Each scene shows the same named points in several views. A view is turned or mirrored, shifted and resized as a whole, has a little noise and may leave points out.

Scene 1
View 1
nolo: [ -9  14   5  -2  -1  23 -21   4   1 -12  -5  13  -3  -4 -19 -10 -10 -12
  13   9  -7  -2  14   5  12   2  -2  -4  -8   0]
vop: [-12  26  22  15 -17   5 -24   2 -12  -8  -5  18  -6  -4  -2 -10   4  -8
   8  20  -6  -7 -19  22 -16  13   1   8 -11  -4]
Tas: [ 23   0  13   6 -13  12 -14   7  -8  14   8  22 -14  -7  12   4  -6 -14
  -5   3 -16  15  10  17 -12 -15 -29 -12 -27   0]
toka: [ 17  12  12  11  -5  -2 -20 -12  -5   4   4  31 -10 -12   8  -8  -6  -4
  -5   1 -12   5   1  18  -9   5 -19   5 -15   4]
tinek: [-10  12   6  -2  -4  28 -20  13   0  -9  -7   6  -2   0 -16  -5  -7 -13
   9  18  -9   3  15   5  10  -4  -2  -3 -13  -3]
tamum: [  1  10   0  -2   4  19 -21  -7   4  -9  -1  20  -4 -10 -18 -14 -16  -8
   7   0 -10   1  21   4  16   3  -8  -1  -7   3]
zipu: [ 21  -3   2  -4  -1  23 -14   7   0  11   4  15  -9  -7   1   1 -14 -13
  -4   4 -14  19  30   5   7 -19 -25 -13 -23   1]
gugum: [ -1  10  16   8 -19  15 -20   7  -9  -4   4  21 -11  -4  -6  -5  -5 -16
  11   3 -11  -2  -3  20 -12  -3 -11 -13 -21  -1]
muva: [  2  12   8   2  -3  14 -21   0  -1  -4  -2  18  -5  -7  -7  -8  -8  -9
   4   9 -10   3  10  10   4   1  -8  -1 -13   0]
dono: [ -5  19  15   9 -12  10 -22   3  -8  -4  -2  17  -5  -5  -3  -8  -1 -10
   7  14  -9  -1  -5  17  -7   4  -5   1 -15  -2]
kekeb: [ -8  27  13   8  -2   8 -24  -4  -3  -8  -8  16  -1  -5  -4 -13  -1  -4
   1  23  -7  -4  -1  12   1  14   2  17  -6   0]
Zumop: [-24  22  13   2 -12  29 -22  17  -5 -13  -9   2  -2   1 -20  -7   0 -16
  17  25  -6  -5   1   9   5   1   7  -3 -12  -6]
View 2
dono: [ -5  -7  -7   0   3  -6 -12  -4   5  27  -5  12  -8 -16  18  -9 -17  19
   1 -10   3 -10   0   8 -12   0  13  -2   2   6]
nolo: [  9  17 -10  -1  -3  -9 -11  -3  23  33 -19  31  -6  -3   9 -15 -18  31
  -5   5  -3 -12   4  11 -21  -3  11  -3 -11  10]
muva: [  3   7 -12  -3   8  -7 -11   1   9  20 -14  27   0  -4   7 -12 -13  26
  -2  -5   4  -9  -1   5 -11  -4   6   0  -6   4]
kekeb: [  4   6  -4  -1  10 -13  -7 -14   6  33  -2  23  -5  -9  21  -9 -33  19
   9  -9  15 -18  -1   5 -15   3   6  -1  16  14]
gugum: [-10 -21 -10   3   2  -2 -14   5   3  21 -11   6 -10 -20  10  -8  -1  21
  -3 -12  -6  -4   5   9  -7  -6  22   0  -5   6]
Tas: [-16  -9 -15  -2  20  -1 -24  18 -16  -6  -5  16  12  -7  -4  -7  13  19
  -9 -11  10   6 -17   0   6  -5  -4   4 -22 -19]
Zumop: [ -4   7   2  -3 -13  -9 -17 -14  22  50  -9  11 -15 -21  28 -14 -33  24
  -4   0  -4  -8   2  20 -24   6  22  -4 -12   3]
vop: [ -9 -17  -1   0   3  -7  -9 -13   3  36   3   2 -14 -25  28  -8 -27  13
   8 -17   9 -11   2  11 -12   5  19  -1  16  11]
toka: [ -2 -15 -18   2  20  -5  -9   7 -12   2  -6  20   4  -6   2  -6   0  18
   4 -16  13 -11  -2  -5   2  -6   1   3  12   8]
zipu: [ -3  16 -16  -3  13  -3 -24  17   3   1 -18  36  14   2  -8 -11   9  30
 -15   3   3   4 -13   1  -3  -8  -6   1 -34 -19]
tamum: [ 14  17 -19   0   6  -9  -7   2  19  20 -24  42   1   6  -1 -13 -12  31
  -4   6  -1 -16   8   3 -16  -9   5  -1  -6  14]
View 3
muva: [ -2   0 -26  -4  -1   9  -9  -7  -8   7 -11   6   4  -4  18  -4   2   2
  -8   9  -7  -1  16  11 -10  -5  -5   9  -9   5]
dono: [ -5 -15 -25   2   3   7  -7  -9  -8   7  -5  10   2 -10  15  -7   5   0
 -13   8  -1  -6  15  12  -8 -10  -1   7  -1  -1]
Zumop: [-19 -25 -37   5   2  13  -4  -3  -8   8  -2   9   7 -11   6  -9  12   5
 -13  14  -6   6  15  10 -19  -8   1   9  -3 -11]
kekeb: [ -7 -12 -28   5   9   4  -8 -12 -15  -1  -2   8   7 -14  21  -5   6  -2
  -2   8  -2  -5  22  14 -14 -19  -2   8 -14   0]
tinek: [-12  -7 -35  -3  -4  14  -6  -5  -5  11 -11   6   6  -4  10  -5   8   7
  -9  12 -10   5  16   9 -15  -1  -2  11  -9  -1]
toka: [ 12   2 -14  -4   2   1 -13 -15 -11   5 -12   9  -3  -3  27  -4  -3  -4
  -9   2   1 -14  15  14   1 -12  -5   7  -1  12]
tamum: [ -1  16 -26  -6   2   8 -12   0  -8   4  -8   5   2   1  23  -4  -8   6
  -1   7 -10   3  20   9 -13  -3  -6  17 -18   6]
Tas: [ 11  -1 -16 -14 -13  11 -11 -19  -3  20 -25   8  -3   1  19  -1   6  -2
 -20   5  -3 -12   8  14   7   1  -6   0   9  15]
nolo: [-12  -1 -34  -3   0  13  -7  -1  -6   7  -7   6   5  -3  13  -6   1   7
  -6  11 -11   8  18   9 -17  -2  -4  14 -14  -1]
zipu: [  6  12 -27 -19 -15  16 -10 -15  -1  20 -30   3   3   5  19   2   7   3
 -11   8 -14  -1  12  12   0   7  -9   5  -7  17]
View 4
gugum: [ -8 -11  35   0  12  -7 -24   1 -21  16  32   8  -4 -17  13 -12  -9  11
   7  15   3   6  23  -2 -21  -6  11   6   1  19]
muva: [-10   8  25  11  29  -5 -15 -13 -15  26  20   6 -10 -12 -14 -24  -6   5
  10  -1   8  -6   1  -7 -16  -8  -5  19  -1  17]
tamum: [ -4  11  18  24  43  -9 -11 -30   1  20  11   0  -9 -12 -19 -34 -13   9
  11  -7  14  -6  -6 -14  -8  -6 -14  26 -21  28]
dono: [-16  -4  25   6  21  -6 -17  -4 -15  25  28  11 -10 -16  -4 -18   0   7
   5   4   2   4   7   1 -18  -7   7  10   8  13]
tinek: [-17   5  33  21  14  -1  -8 -13 -22  21   9   4  -7  -7 -31 -32  -4  15
  16   3  42  -3   7 -12 -19 -14  -2  15 -12  14]
Tas: [ 16  26  46 -15  29  -8 -35   3 -44  22  46   2 -10  -3  13  -1 -32  -6
  16  -2 -16 -14  35  -5 -32 -16  -5  22  15  11]
Zumop: [-38 -23  32  18  -7   1  -7   2 -15  20  13  13  -4 -19 -21 -30  14  21
   6  14  47  14   8  -3 -21  -8  19  -3  -3  11]
kekeb: [-33  -2  11  14  22  -2  -7  -7  -5  41  15  22 -16 -19 -23 -28  19   9
   0  -3   2   0 -18   5 -12  -3   5  10  20   1]
vop: [-36 -19  13   2  11  -4 -12  11  -6  39  30  26 -14 -27   1 -18  24   9
  -7   8 -12  11  -7  14 -16  -4  20  -3  30   2]
nolo: [-16  -1  24  23  23  -4 -10 -21  -9  19   8   2  -4 -14 -22 -35  -3  13
   9   2  31   2   0 -11 -14  -8  -4  15 -19  25]
View 5
Zumop: [ -7 -27   2 -15  10  14  43 -24  29  31  -4  -4   2  -3 -11  12 -22 -19
   1  17   1  14 -15 -20  -9   9  12   2  11  -6]
muva: [ -7 -10  -4 -10   7   1  22  -4   7   5 -10  -6 -12 -10 -10   7  -7 -10
  -7  -2 -22  11  13  -8   0  -3   6   4   8  -7]
tamum: [-12 -15 -13 -11   3   6  20 -10  -4  -1 -20  -8  -6 -13  -5  17   7  -5
  -9  -2 -20  12  28  -2  -4  -6  19   7  21 -18]
vop: [ -2 -20   7 -13   7  -2  30  -3  28  -3  -2  -5  -3   0  -5   2 -34 -15
  11   7   1  15 -24 -18   1   8 -10 -14  -5  21]
zipu: [ -4  15 -11  -5  18   2  12   4   7  19  -2  -5 -33 -10 -26   3   2 -12
 -29 -14 -51   8  36   0   4  -9   7  27  -4 -29]
toka: [ -2   0  -4  -8   7  -8   9  14   7 -17  -7  -7 -19  -7  -9  -1 -13  -7
  -7 -11 -28  13  11  -4   9  -5 -10   0  -8   5]
gugum: [  1  -4  -1 -18  21   5  22  -1  34   7   3 -12 -15  -5  -7  14 -19   2
  -8  -3 -17  15  -8 -11  -1  -1   3  19  -8   3]
Tas: [  3  19  -4 -10  25  -4   7  17  23   4   8  -9 -37  -8 -22   0 -15  -7
 -24 -19 -48   9  14  -3  11  -5  -8  24 -23  -6]
dono: [ -3 -12   1 -12  10   0  26  -3  21   5  -3  -6  -9  -4 -10   4 -23 -11
  -1   2 -12  14  -7 -12   1   3  -3   0  -2   7]
kekeb: [-11 -28   2  -7  -6  -2  33 -10   7   0 -15  -2   1  -3  -8  -1 -22 -24
   9  11   0  15  -7 -16   0   8  -2 -23  10   8]
nolo: [-10 -21  -7 -13   4  10  31 -16   8  14 -14  -8  -2  -8  -7  16  -1 -10
  -6   7 -12  12  12  -9  -7  -1  20   8  20 -17]
tinek: [-10 -16  -4 -10   8  11  34 -19  11  30  -9  -3  -7  -7 -18   9  -5 -20
 -11   9 -16   9  10 -11  -5   3  15   8  16 -20]
View 6
vop: [ 25   6 -17  -3  -3   5  -1  16   1   0 -31 -17   4  10   4   8 -14 -12
   5 -13 -27  34 -27  21 -12 -10  -3  38   0 -47]
zipu: [  2  -6  -5   4 -10   2  -4 -10  -3 -21  10  11   7  -2  -9  10  24 -19
  20  -4   9   0 -10  -4   5 -12  16  -6 -14   5]
gugum: [  4   7 -11  -6  -6   3   2   8   5  -3 -14  -1  11   7  -4  -5   3 -21
  17  -1  -9  18 -35  16  -7  -9   1  24  -3 -25]
nolo: [ 24  13 -24  -8 -12   1  10  -4  12  -2   5 -12  16  -6   5  10   7   0
   2  -8 -12  27  -9  11  -9 -13  22  25  -1 -23]
tinek: [ 22   7 -21  -1  -5  12  11  -9  11  -5  12 -10  22  -8  13  13   5  -5
   9  -5  -9  20 -11  11   0 -15  23  18   2 -18]
toka: [ 10   5  -5  -6 -19 -15 -13  11  -9 -13 -27   0 -12   9 -20   6  12 -16
   6 -15  -7  22 -11   1 -14 -10  -2  15 -19 -23]
dono: [ 19   6 -16  -3  -7   3   0   9   2  -3 -16 -10   6   6   0   7  -2 -11
   9 -10 -17  26 -21  15  -8 -10   4  27  -3 -32]
Zumop: [ 26  10 -26  -1   2  18  14   2  12   3   0 -18  25  -1  19   7 -11  -7
   8  -3 -21  29 -27  26  -4 -11  16  36  11 -34]
Tas: [ -3 -10   3   3  -5   2 -13   4  -9 -20 -15  13  -2  10 -15   4  13 -32
  25  -4   3   4 -26   1   0  -9  -1   0 -17  -8]
muva: [ 17   8 -17  -6 -16  -5   2  -4   4  -7   1  -6   8  -5  -3  10  14  -4
   5 -11  -7  20  -4   4  -8 -12  17  13  -7 -16]
tamum: [ 17  16 -20 -13 -23 -11  10  -8  11  -5   9  -6  12 -10  -5   7  21   2
   0  -7  -4  24   2   5 -13 -15  22  15  -8 -12]

In a view up to two points have been moved. Name them for each view, in the order of its rows, or write none.
view 1 -> Zumop
view 2 -> gugum, Tas
view 3 -> tinek, tamum
view 4 -> dono, vop
view 5 -> toka, kekeb
view 6 -> nolo, muva
